Each row is a point on a tangle of strands that fork and nearly touch. The rows are in no order.
Points whose rows are less than 609 apart are linked; no others are. Some points are linked to none.
K836: 249  149  122  -173  103  107  192  -138  -63  -62  -74  214  393  375  -210  -9  -189  -129  -184
K290: -395  -294  45  48  -164  196  81  -148  -159  -12  -141  -468  -580  -500  167  -14  -62  -219  68
K808: -489  -326  50  142  -187  190  122  -233  -170  -58  -124  -492  -426  -395  237  18  -255  -267  61
K513: -169  -286  99  44  32  78  160  -153  -190  -30  16  -265  -438  -611  78  -70  146  -112  7
K618: -416  -261  124  266  -243  102  -251  -115  -64  -22  -162  -242  -139  -117  208  52  -537  -344  102
K766: 275  -35  119  -45  58  72  220  -161  -96  -4  208  70  -159  -154  30  36  158  1  210
K571: -111  155  -254  -171  78  126  66  132  255  -8  -363  172  594  682  -214  -82  -66  -94  -543
K716: 272  111  -85  -48  -18  -115  -152  185  45  97  -21  438  210  522  -30  54  -109  63  2
K580: 340  27  75  -91  -84  -18  -31  192  126  239  312  123  -328  -45  172  108  288  140  287
K132: -27  457  3  -282  69  85  560  -342  -75  -451  -8  -115  -62  250  -184  -270  314  96  189
K364: -125  -38  1  -140  -386  323  -473  183  295  306  -206  -327  -645  -215  171  154  -107  -215  487
K344: -204  -169  13  -59  -268  56  -324  286  148  315  -11  -409  -722  -463  142  -7  108  -58  116
K76: -140  -230  25  288  161  -236  -156  -38  -68  -26  -76  139  479  -123  -45  46  -356  -34  -440
K418: -244  -237  -94  195  210  -194  446  -189  -230  -30  214  -220  29  -460  168  -5  71  235  -167
K561: -139  247  -136  -36  72  -72  527  -255  -164  -246  76  -142  224  213  -20  -67  73  237  -11
K704: -40  57  -83  107  133  -92  258  -156  -142  -72  45  23  551  152  -97  67  -225  95  -299
K302: 247  -115  275  75  29  70  -360  -51  -25  -19  -18  227  2  -107  -87  24  -151  -252  145
K274: 182  -182  34  1  161  -15  -145  70  127  133  -204  369  505  231  -142  34  -294  -141  -491
K451: 376  151  -11  -49  -117  -124  -258  297  137  183  138  467  -3  424  65  89  18  110  251
K184: -149  -55  -27  -222  -381  190  -426  309  284  421  -145  -468  -796  -340  97  83  73  -111  273
K128: 360  -51  265  -35  51  136  -78  -191  -83  -61  82  191  -43  -114  -90  42  -8  -208  211
K838: -175  -270  9  126  176  -73  409  -243  -245  -46  155  -237  -162  -565  99  -57  125  93  -143
K597: -59  566  -53  -233  128  -23  93  -97  -39  -515  -179  -9  172  374  -323  -322  365  106  126
K473: -1  -220  -16  159  160  -137  -183  77  65  97  -176  291  553  98  -98  49  -347  -79  -581
K478: -66  134  -335  -86  10  -40  -82  208  165  29  -314  271  490  741  -148  -57  -71  30  -388
K881: -273  468  -162  -127  105  102  193  -67  -51  -417  -269  -182  523  454  -392  -242  60  56  -329
K245: 62  -39  174  -25  -248  261  -651  164  235  111  -146  -65  -485  -211  79  77  -66  -286  529
K724: 364  -159  261  15  26  106  -572  108  75  85  -140  409  69  58  -134  -18  -231  -311  40
K448: 363  57  63  -31  -93  -80  -154  224  137  201  268  256  -171  115  130  117  160  90  320
K493: 137  109  32  -85  80  21  444  -238  -134  -119  175  5  30  68  3  -15  97  106  132
K774: 186  -158  132  -129  134  243  604  -433  -220  -117  165  -125  -298  -407  -120  -48  273  -65  84
K408: 360  -157  160  -52  99  55  -302  106  91  145  -163  486  294  257  -150  31  -241  -208  -222
K432: 61  7  -202  208  -39  -324  -173  272  54  172  177  284  202  210  183  161  -43  297  8
K400: -124  -165  29  270  173  -221  67  -155  -140  -85  64  23  407  -180  17  65  -247  56  -281
K54: -268  353  -192  -54  76  73  330  -92  -80  -266  -191  -187  634  439  -285  -113  -112  70  -430
K138: -149  -220  14  36  -132  -95  -220  281  63  291  137  -288  -575  -533  198  -35  192  57  -2
K350: -5  113  -312  2  -25  -182  -117  216  74  53  -168  337  398  655  -39  25  -100  121  -240
K639: -217  85  -211  74  126  -138  600  -225  -191  -147  170  -197  237  33  92  6  62  333  -74
K962: 429  -44  175  -181  -100  185  -158  144  142  226  221  30  -517  -277  23  90  368  -54  365
K248: -225  -63  -198  162  186  -212  505  -186  -202  -31  228  -181  208  -163  159  53  60  353  -135
K852: 298  -41  231  -55  -135  216  -601  130  194  102  -23  95  -398  -224  -4  78  55  -241  511
K641: -153  516  -109  -174  93  6  145  -86  -44  -445  -214  -67  334  450  -311  -254  177  94  -73
K5: -67  539  -35  -279  83  -8  354  -211  -16  -497  -68  -71  -94  265  -191  -307  442  148  217
K606: -22  -51  -192  256  -32  -393  -123  326  83  223  284  168  79  2  292  174  36  371  18
K932: -58  -202  -12  142  -2  -228  -92  258  64  248  268  -103  -311  -396  265  31  189  200  11
K550: -115  205  -180  21  76  -57  278  -103  -95  -138  -68  -10  555  380  -151  21  -174  119  -335
K130: 501  -35  237  -198  -106  295  -298  53  148  138  103  71  -520  -290  -46  102  314  -181  496
K950: -96  -187  -88  257  8  -352  -165  338  119  278  310  2  -115  -277  327  98  118  311  -4
K515: -342  -217  217  168  -136  136  -111  -254  -136  -170  -145  -290  -184  -282  110  10  -351  -377  106

A fork is a point with three links, a tip a point with one. Leave the first point through the second and follow the links. Name the first fork or tip that comes.
K881, K641 -> K132
K580, K448 -> K571
K290, K808 -> K618

Name the points in between on the shortest way along the links from the first point to the second, in order.
K550, K641 -> K54, K881
K932, K852 -> K138, K344, K184, K364, K245
K400, K302 -> K76, K473, K274, K408, K724
K432, K344 -> K606, K950, K932, K138
K132, K704 -> K5, K597, K641, K881, K54, K550
